Each scene shows the same named points in several views. A view is turned or mirrored, shifted and resized as a whole, has a little noise and may leave points out.
(in the rows, 128 means zero)

Scene 1
View 1
q718: [138 115 135 134 135 121 126 132 124 132 141 142 147 158 119 145 127 137
 110 145 126 152 112 141 135 149 161 125 127 158 121 130 136 117 116 125
 132 146 143 154 121 142 122]
q566: [137 157 127 138 142 107 163 120 124 151 130 136 156 145 127 132 133 130
 110 120 131 141 125 125 144 140 129 125 132 130 118 119 134 126 144 129
 121 151 130 156 129 144 132]
q576: [134 154 126 145 146 112 170 116 126 159 136 130 159 150 120 134 139 128
 114 115 133 137 128 118 149 148 127 129 140 138 115 121 130 127 146 130
 124 149 125 153 115 138 139]
q929: [149 136 112  98 114 112 103 137 115 153 111 131 138 139 122 156 103 161
 109 152 116 130  97 136 139 143 157 126 137 152 128 126 122 104 126 130
 123 154 135 166 137 167 122]
q834: [140 172 110 123 128 101 150 123 119 164 110 122 149 135 139 138 119 145
 114 122 125 131 115 116 144 137 122 128 136 126 117 118 120 121 159 133
 116 156 120 161 133 157 133]
q921: [142 167 121 129 121  98 179 108  96 197 106 121 158 149 134 127 102 138
 104 100 119 121 124 122 145 114  80 136 134 138 104 141 128  97 177 156
 116 178 105 156 142 147 115]
q524: [129 110 129 144 158 133 113 138 157 105 167 141 147 161 107 157 158 128
 119 164 140 164 118 122 134 191 202 116 135 172 128 109 130 147  94 101
 143 114 155 147  92 132 151]
q291: [127 142 122 144 136 111 147 121 125 150 135 123 154 160 137 134 126 137
 108 126 129 153 119 117 135 144 126 121 119 151 104 126 125 125 154 135
 121 145 121 140 119 136 122]
q399: [131 135 117 133 144 120 132 130 136 142 143 125 149 155 120 150 140 135
 115 144 131 149 117 110 139 166 160 122 137 165 117 114 122 131 126 119
 131 134 131 147 106 138 143]
q280: [127 154 113 143 148 115 167 115 136 163 142 118 156 156 117 141 144 131
 115 125 136 141 131  98 141 165 130 126 144 156 113 113 118 132 149 130
 128 137 116 145 101 132 151]
q862: [136 124 129 131 129 115 115 138 119 130 131 140 144 157 131 140 120 143
 110 143 124 154 105 141 134 144 159 120 118 153 117 131 132 119 122 126
 126 146 141 154 131 148 115]
q567: [134 150 130 146 139 111 156 125 123 144 131 139 155 151 128 132 132 131
 112 120 130 141 124 135 142 139 133 126 129 131 118 124 133 127 141 128
 122 150 132 153 129 143 124]
q413: [128 155 103 130 126 105 142 122 125 162 119 105 148 154 142 139 123 145
 108 127 125 146 114 102 133 148 123 120 124 155 102 118 111 121 163 140
 119 145 110 142 121 143 130]
q639: [151 142 128 118 125 110 152 121 101 175 116 133 149 147 118 143 106 143
 105 121 118 122 115 138 144 124 120 134 142 144 120 137 135 100 143 147
 123 168 125 162 140 154 120]
q139: [139 150 113 124 136 114 148 123 127 163 128 125 151 142 114 149 130 141
 114 135 130 132 118 115 145 157 144 129 148 149 124 115 123 121 140 127
 128 143 125 158 117 148 143]
q329: [139 172 138 139 133  98 138 139 124 105 115 163 146 125 144 121 140 130
 122 127 132 149 115 155 149 128 156 116 113  87 134 115 142 140 126 108
 110 153 156 176 155 164 119]
q752: [130  79 152 157 156 136 120 136 135 109 173 152 149 185 110 146 142 123
 113 150 130 171 117 149 127 165 183 119 118 179 114 137 149 130  92 118
 145 131 154 137 105 121 117]
q642: [145 128 128 128 138 117 149 118 114 166 137 135 152 159 108 146 118 136
 110 131 123 133 117 132 143 144 140 131 145 159 120 132 135 107 131 135
 131 156 128 157 123 142 128]
q230: [143 136 123 121 131 113 129 131 116 150 124 137 144 148 121 147 117 147
 112 140 123 138 109 135 140 140 149 127 134 148 123 127 130 113 130 130
 125 155 136 162 133 157 125]
q898: [145 137 134 129 146 119 150 126 126 141 144 151 152 144 103 146 137 128
 118 135 133 134 120 139 148 155 160 131 153 143 134 122 138 123 115 119
 131 144 145 165 119 148 139]
View 2
q862: [141 132 136 126 143 145 120 133 127 157  94 129 148 124 134 116 137 122
 104 120 140 144 130 143 165 128 112 104 128 126  92 127 142 117 137 115
  97 128 139 102 165 118 102]
q280: [130 102 125 120  83 156 108 118 119 140 133 164 149 146 138 130  98 125
 141 134 154 131 148 117 176 139 102 110  95 150 107 107 134 128 113 144
 143 118 105 166 131 121  64]
q230: [137 131 133 116 123 155 130 137 119 152 101 153 153 118 136 118 114 135
 115 116 148 153 140 148 168 136 106 121 118 112  85 105 138 119 132 126
 105 119 146 115 162 105  96]
q752: [133 141 140 124 151 106 105 138 120 162 118 100 124 153 132 120 142  84
 109 104 136 111 129 126 116 125 105  67 115 183 108 175 141 153 142 111
  76 164 109  91 145 160 116]
q639: [142 136 135 112  97 164 132 128 109 163  92 181 145 124 131 112  95 137
 122 116 137 161 143 163 171 145 119 147  98  93  72  82 142 114 113 132
 117 128 170 119 163 104  82]
q139: [130 116 129 111 101 162 123 135 117 140 117 163 157 126 142 122 102 138
 129 115 157 149 148 132 172 138 101 116 110 134  99  96 135 131 127 136
 119 113 127 147 143 115  82]
q399: [125 114 123 120 121 149 114 126 126 139 122 138 154 137 149 129 119 129
 126 118 162 133 142 126 163 131 101  93 112 156 109 121 134 134 130 126
 114 114 105 142 139 126  92]
q898: [135 133 149 103 111 144 128 158 111 151 124 149 153 118 130 109 112 113
 130  98 148 140 156 123 143 136  88 109 124 142  99 110 146 145 139 150
 107 135 125 128 149 117 100]
q576: [145 115 139 117  83 153 113 129 116 153 128 164 141 133 123 112 106 115
 136 131 137 136 148 118 179 136 104 119 103 126  98 105 148 124 112 153
 144 131 123 151 143 117  66]
q566: [151 117 144 120  94 158 117 137 120 157 118 160 146 121 118 104 113 116
 127 130 132 147 146 124 183 131 107 123 117 117  90 106 148 116 118 149
 143 131 131 139 156 109  69]
q567: [151 121 145 119 103 151 118 137 125 161 114 151 145 124 115 106 120 114
 122 130 128 140 144 127 180 131 108 120 115 118  90 113 152 115 123 144
 135 136 134 129 158 110  75]
q291: [146 109 127 134 105 152 106 110 129 157 106 149 139 148 128 121 117 119
 124 144 134 134 134 132 189 132 121 114 105 124  94 123 144 104 116 125
 136 127 127 137 152 122  67]
q921: [148 118 133 125  64 174 122 103 112 170  89 209 134 141 116 116  79 137
 129 143 123 160 144 160 201 149 137 170  80  69  65  73 149  90  90 142
 156 131 180 140 164 100  47]
q718: [133 137 137 115 144 141 122 145 120 150 109 123 150 128 138 118 131 121
 108 105 150 140 139 136 147 127 102  92 124 144  97 129 138 134 144 121
  90 132 126 107 157 125 112]
q834: [145 107 129 120  98 176 125 128 124 147 106 170 162 114 130 116 105 144
 125 138 144 160 143 139 205 136 110 136 113  97  88  82 140 103 118 138
 142 104 144 145 160  91  70]
q642: [131 134 137 111 102 149 124 129 108 159 106 165 142 139 138 119  96 127
 127 106 143 147 147 147 150 140 111 125  95 127  90 103 137 129 122 129
 107 138 149 122 151 120  88]
q329: [177 124 170 116 138 157 130 170 135 157 117 128 167  77  93  81 160 105
 108 125 120 156 141 111 198 117  94 115 170 100  85 114 169 107 147 159
 134 123 130 111 189  87  89]
View 3
q230: [117 121 135 135 131 137 107 121 172 159 146  92 130  97 108 115 106 126
 135 131 146 121 125 113 176 113 119 158 163 114 123 113 102 145 146 137
 133 112  70 114 113  97 114]
q642: [121 146 140 123 129 116  97 101 177 168 163 106 135 139 115 118 107 128
 126 131 146 109 107 121 169 123 105 165 155 118 136 125 104 141 128 149
 112 118  81 145 100  92 111]
q139: [121 128 146 102 140 132 122 125 156 167 134 108 133 127 127 100  99 122
 131 113 134  97 110 110 160 115 108 157 161 122 130 124  93 144 157 145
 116 108  78 117 105 111 115]
q566: [135 115 154 127 155 124 149 124 139 155 136 111 131 132 119 108 111 134
 139 117 131 142 109 135 169 111 123 150 146 121 125 120 118 136 157 157
 127 102  75 109 103 118 123]
q834: [139 104 151 108 158 131 156 125 151 172 117 106 128 102 123  99  94 126
 130 106 123 122 123 111 185 100 126 158 146 112 108 117 109 153 143 167
 121  95  57  85 113 104 125]
q399: [106 135 141 114 133 143 103 136 157 155 140  92 133 135 115 109 106 124
 139 115 143  87 106 112 140 126 100 150 171 135 145 131  91 137 185 116
 132 116 103 113 105 135 120]
q929: [114 114 119 133 118 148  86 122 192 173 143  82 120  62 112 111  96 118
 130 134 151 103 146  93 185 106 119 166 175 110 112 108  87 155 140 135
 135 113  56 103 125  82 108]
q291: [136 110 149 126 153 137 145 133 151 161 135  94 137 133  90 112 112 118
 129 117 134 133 129 130 164 136 114 150 136 138 140 140 110 145 150 136
 136 103  92  89 102 132 136]
q280: [128 129 158  90 156 126 142 130 140 165 126 112 142 167 126  99  99 123
 128 102 125  94  99 119 144 128  99 155 143 136 143 143 100 137 166 147
 112 102 100 112  99 137 131]
q567: [137 116 154 135 151 126 143 123 146 152 144 102 134 130 109 115 114 134
 142 121 136 147 111 140 172 113 122 146 149 121 129 114 122 136 159 147
 131 103  79 110 103 113 124]
q718: [114 132 136 156 122 141  90 123 170 146 162  81 135 115  95 132 118 124
 139 139 152 124 121 129 160 129 111 152 169 129 148 119 101 138 168 114
 147 122  94 121 103 113 117]
q524: [ 81 155 137 141 113 153  65 143 155 126 161  74 135 137 119 126 120 133
 170 128 159  75  87 122 104 130  90 131 207 145 168 117  78 119 243  68
 150 137 134 134  98 160 105]
q413: [139 101 146  97 160 144 153 141 156 172 112  92 134 118  98  96  96 108
 117 100 129 108 141 104 169 128 111 159 137 142 132 148  97 154 145 143
 124  94  83  75 107 123 143]
q862: [115 118 133 158 128 146  94 130 171 149 155  73 129  93  89 127 117 124
 139 134 153 131 136 125 167 125 116 150 164 127 139 112 102 144 164 113
 150 117  89 103 112 112 119]
q329: [133  98 151 172 148 143 151 127 127 126 138  91 120  66 125 121 121 153
 175 134 139 178 111 147 182  81 150 123 177 104  96  64 130 131 204 138
 153 114  48  98 114 113  99]
q639: [139 117 141 128 139 120 124 105 180 178 150 107 131 110 108 112 103 123
 116 130 139 138 129 123 197 112 123 172 141 107 120 118 115 153  97 171
 120 101  55 120 107  74 117]
q752: [ 98 152 137 186 107 141  60 128 168 121 191  67 139 148  75 152 140 127
 154 147 162 131 112 153 126 153  99 135 178 142 179 127 108 125 199  71
 163 139 141 138  91 145 115]
View 4
q718: [137 131 139 104 121  71  99  70 134 130 132 123  93 103  70 138 125 126
 122 153 145 162 135 102 139  87 112 157 176 103 149 130 133 112 164 153
 132 133  92 132 124 159 133]
q413: [124 104 143 135 119  72  81 126 142 137 123 138 125 103 144 113 134  97
 104 198 178 135 102 152 172 117 118 150 142  86 173  89 177 104 146 105
 114 106  70 143 101 149 150]
q576: [146 106 164 144 142  78 115 124 163 162 148 126 106 108 118 132 127 100
 109 156 136 129 110 136 140  92 103 139 151  92 156  94 196 102 117 144
 150 108  92 152 112 156 150]
q834: [134 114 152 147 119 106 110 133 160 133 146 152 124 126 138 131 126  88
 131 165 154 134 116 155 178  99 121 168 160  73 158  75 189 104 147 113
 138 105  67 174 116 135 171]
q862: [131 132 141 106 107  85  91  68 127 117 136 130 104 110  75 137 123 127
 126 164 157 161 129 112 153  89 117 167 170 101 145 126 129 106 181 150
 128 132  80 151 124 153 140]
q567: [146 112 170 140 131  87 112  98 149 146 150 122 113 111  98 136 129 107
 119 158 138 137 117 135 150  91 107 148 154  89 139 101 177 101 142 152
 154 118  88 169 118 152 153]
q566: [146 115 167 143 130  92 116 115 154 151 151 128 110 117 110 131 128 104
 121 160 139 134 119 142 153  94 108 153 153  88 148  95 187 103 139 146
 150 110  85 170 120 148 160]
q399: [127 114 142 102 127  69 102 120 156 150 131 128 106  97 108 118 119 125
 104 159 148 157 122 109 128  93 118 144 176 118 172 122 158 115 157 137
 111 128  87 108 107 173 121]
q929: [123 144 113 104 106 102  90  94 144  99 122 174 101 128  93 145 120 106
 153 154 163 170 136 124 181  80 132 195 201  82 164 104 132 119 181 105
 116 121  61 136 131 121 162]
q642: [146 124 129 127 134  62 101  85 151 139 130 146  80 107  93 152 127 105
 128 151 145 142 127 121 149  85 102 159 170  89 148 100 151 111 115 130
 142 106  88 120 125 137 158]
q898: [146 128 142 118 144  76 128 113 177 155 144 138  84 115  86 149 119 115
 132 124 115 147 137 104 121  64 102 149 191 109 152 106 169 119 118 152
 148 111 100 120 128 155 143]
q524: [125 122 145  61 122  66 110 109 157 165 130 101 101  86  70 105 108 166
  97 136 129 191 139  65  81  77 124 126 204 154 176 167 125 121 190 177
 103 165 101  86 105 213  77]
q752: [143 124 146  80 123  41  94  32 122 151 134  82  75  74  32 134 124 164
  97 155 136 172 137  66 106  77 102 126 171 130 139 171 106 109 166 196
 128 148 115 111 122 200  99]
q291: [138 106 159 134 121  70  91  96 136 144 137 115 117  94 115 121 135 108
 101 185 164 136 109 141 158 111 110 146 136  88 157 104 169  98 143 137
 137 111  86 156 108 157 147]
q280: [135  94 150 133 138  64 110 149 173 171 134 128 108  96 141 117 124 108
  97 169 145 135 111 133 133 105 108 130 157 107 173  96 197 113 113 130
 122 106  91 115  99 173 133]
q139: [132 116 135 122 131  80 110 130 169 145 135 149 103 117 120 130 124 105
 121 152 143 150 125 127 145  85 116 157 179  99 166  96 170 116 134 124
 125 114  79 119 115 150 146]
q230: [134 134 134 117 116  88  99  93 146 122 133 150 101 123  92 143 124 108
 137 156 153 156 131 127 161  85 120 174 179  90 154 103 146 113 158 129
 134 117  76 144 131 134 159]
q921: [154 110 147 185 134  72  91 100 146 131 140 161  99 120 137 158 146  60
 128 192 166 101 105 177 205 108  96 169 124  41 140  51 197  96  84 100
 160  66  76 175 124 100 208]
q639: [146 130 130 146 130  82 100  88 150 120 135 164  87 127 102 162 133  86
 142 157 151 130 129 145 180  88 106 179 161  63 146  76 161 106 115 118
 153  90  79 149 131 113 185]
View 5
q834: [135 138 119 127 116  96 147 141 105 126 132 117 148 133 135 114 123  76
 146 123 117 145 112 155 123 125 129 119 163 144 119 132 134 125 122 161
  96 110 136 163 163 138 105]
q921: [163 146  90 105 125 106 155 141  81 127 136 101 182 132 117  90 134  76
 159 131 115 118  98 155 120 110 129 137 181 132 120 145 119 135 101 169
 121 117 163 165 171 118 123]
q413: [149 130 125 123 116 108 145 162 100 110 122 102 152 128 130 117 106  75
 144 105 119 135 117 155 116 107 121 123 151 133 107 127 154 130 140 154
 102 103 120 158 150 144 115]
q862: [131 109 128 148 119 117 135 137 127 120 130 131 128 129 147 156 141 115
 150 115 155 150 117 143 112 140 117 116 135 118 123 132 151 153 135 152
 130 122 113 163 129 153 110]
q639: [143 140 108 119 121 117 145 129 110 136 134 124 150 132 132 119 134  96
 165 130 135 148 100 153 124 125 119 130 167 124 121 142 117 144 102 166
 133 130 145 178 160 129 118]
q280: [151 134 122 105 134 111 124 162 117 116 110  98 140 130 133 103  98  89
 124 101 111 162 124 170 124 130  90 119 152 127 117 104 140 113 139 158
  92 118 115 150 129 137 116]
q291: [152 116 117 123 128 109 136 159 107 109 127 107 155 130 130 124 128  95
 135 107 132 132 121 152 112 130 110 121 146 123 121 124 152 131 138 155
 113 113 124 147 132 144 116]
q566: [140 124 112 119 130 103 134 139 116 124 132 116 149 133 137 117 136  98
 133 119 125 148 118 160 118 143 111 118 158 133 133 120 136 124 122 161
 100 118 136 147 139 139 109]
q567: [139 119 115 124 129 104 133 138 118 123 131 116 150 132 139 120 141 100
 133 119 133 146 118 156 117 147 110 117 153 134 135 120 139 128 124 162
 110 121 134 147 137 139 107]
q642: [146 128 115 118 130 127 133 141 121 127 121 118 136 129 134 127 123 111
 150 120 139 162 108 156 125 134 101 127 155 111 117 123 128 141 119 162
 131 136 124 169 135 133 124]
q929: [122 136 137 152 103 113 152 128 124 133 133 139 116 130 151 154 116  91
 175 125 147 161 101 143 122 109 139 121 149 125  99 151 135 158 123 153
 132 115 115 201 170 147 104]
q576: [148 126 110 109 136 110 128 147 118 125 125 107 149 134 132 107 124  96
 127 116 118 155 119 166 122 142  99 122 157 131 129 114 132 117 125 164
  99 124 132 147 131 136 112]
q139: [143 130 119 118 130 116 132 147 121 128 117 117 132 133 137 122 115  99
 141 114 128 161 115 161 125 133 103 123 153 122 116 115 133 129 128 159
 111 125 124 163 138 138 114]
q752: [147  80 129 138 145 136 105 148 149 110 112 128 114 129 150 168 147 154
 126  97 173 163 128 148 110 166  73 114 116  91 133 101 163 151 151 149
 146 141  93 145  79 162 124]
q524: [126  98 154 142 138 124 103 153 166 117 107 127  89 133 161 163 107 131
 116  94 152 199 137 160 120 162  76 104 114 108 121  89 165 130 164 145
 105 130  74 145  90 164 106]
q329: [107 107 123 159 120  77 137 108 139 135 156 139 135 140 158 142 174 103
 123 131 143 155 126 148 111 173 137 103 145 156 156 131 141 125 119 162
  89 111 145 138 147 155  80]
q898: [130 123 125 125 135 116 122 131 144 136 122 129 118 134 147 132 129 118
 134 119 135 185 118 162 125 160  94 117 150 122 128 109 126 130 121 161
 111 137 119 160 130 138 107]
q230: [133 125 124 139 120 113 136 132 122 129 129 129 127 132 147 137 130 103
 152 121 143 159 111 151 120 132 118 120 150 123 117 134 135 143 122 157
 124 124 123 172 147 143 108]

Which points are out of place in each view (at most two, in the order of its rows)? Write - if all are in place.
view 1: -
view 2: q718
view 3: q642
view 4: q898
view 5: q929, q139
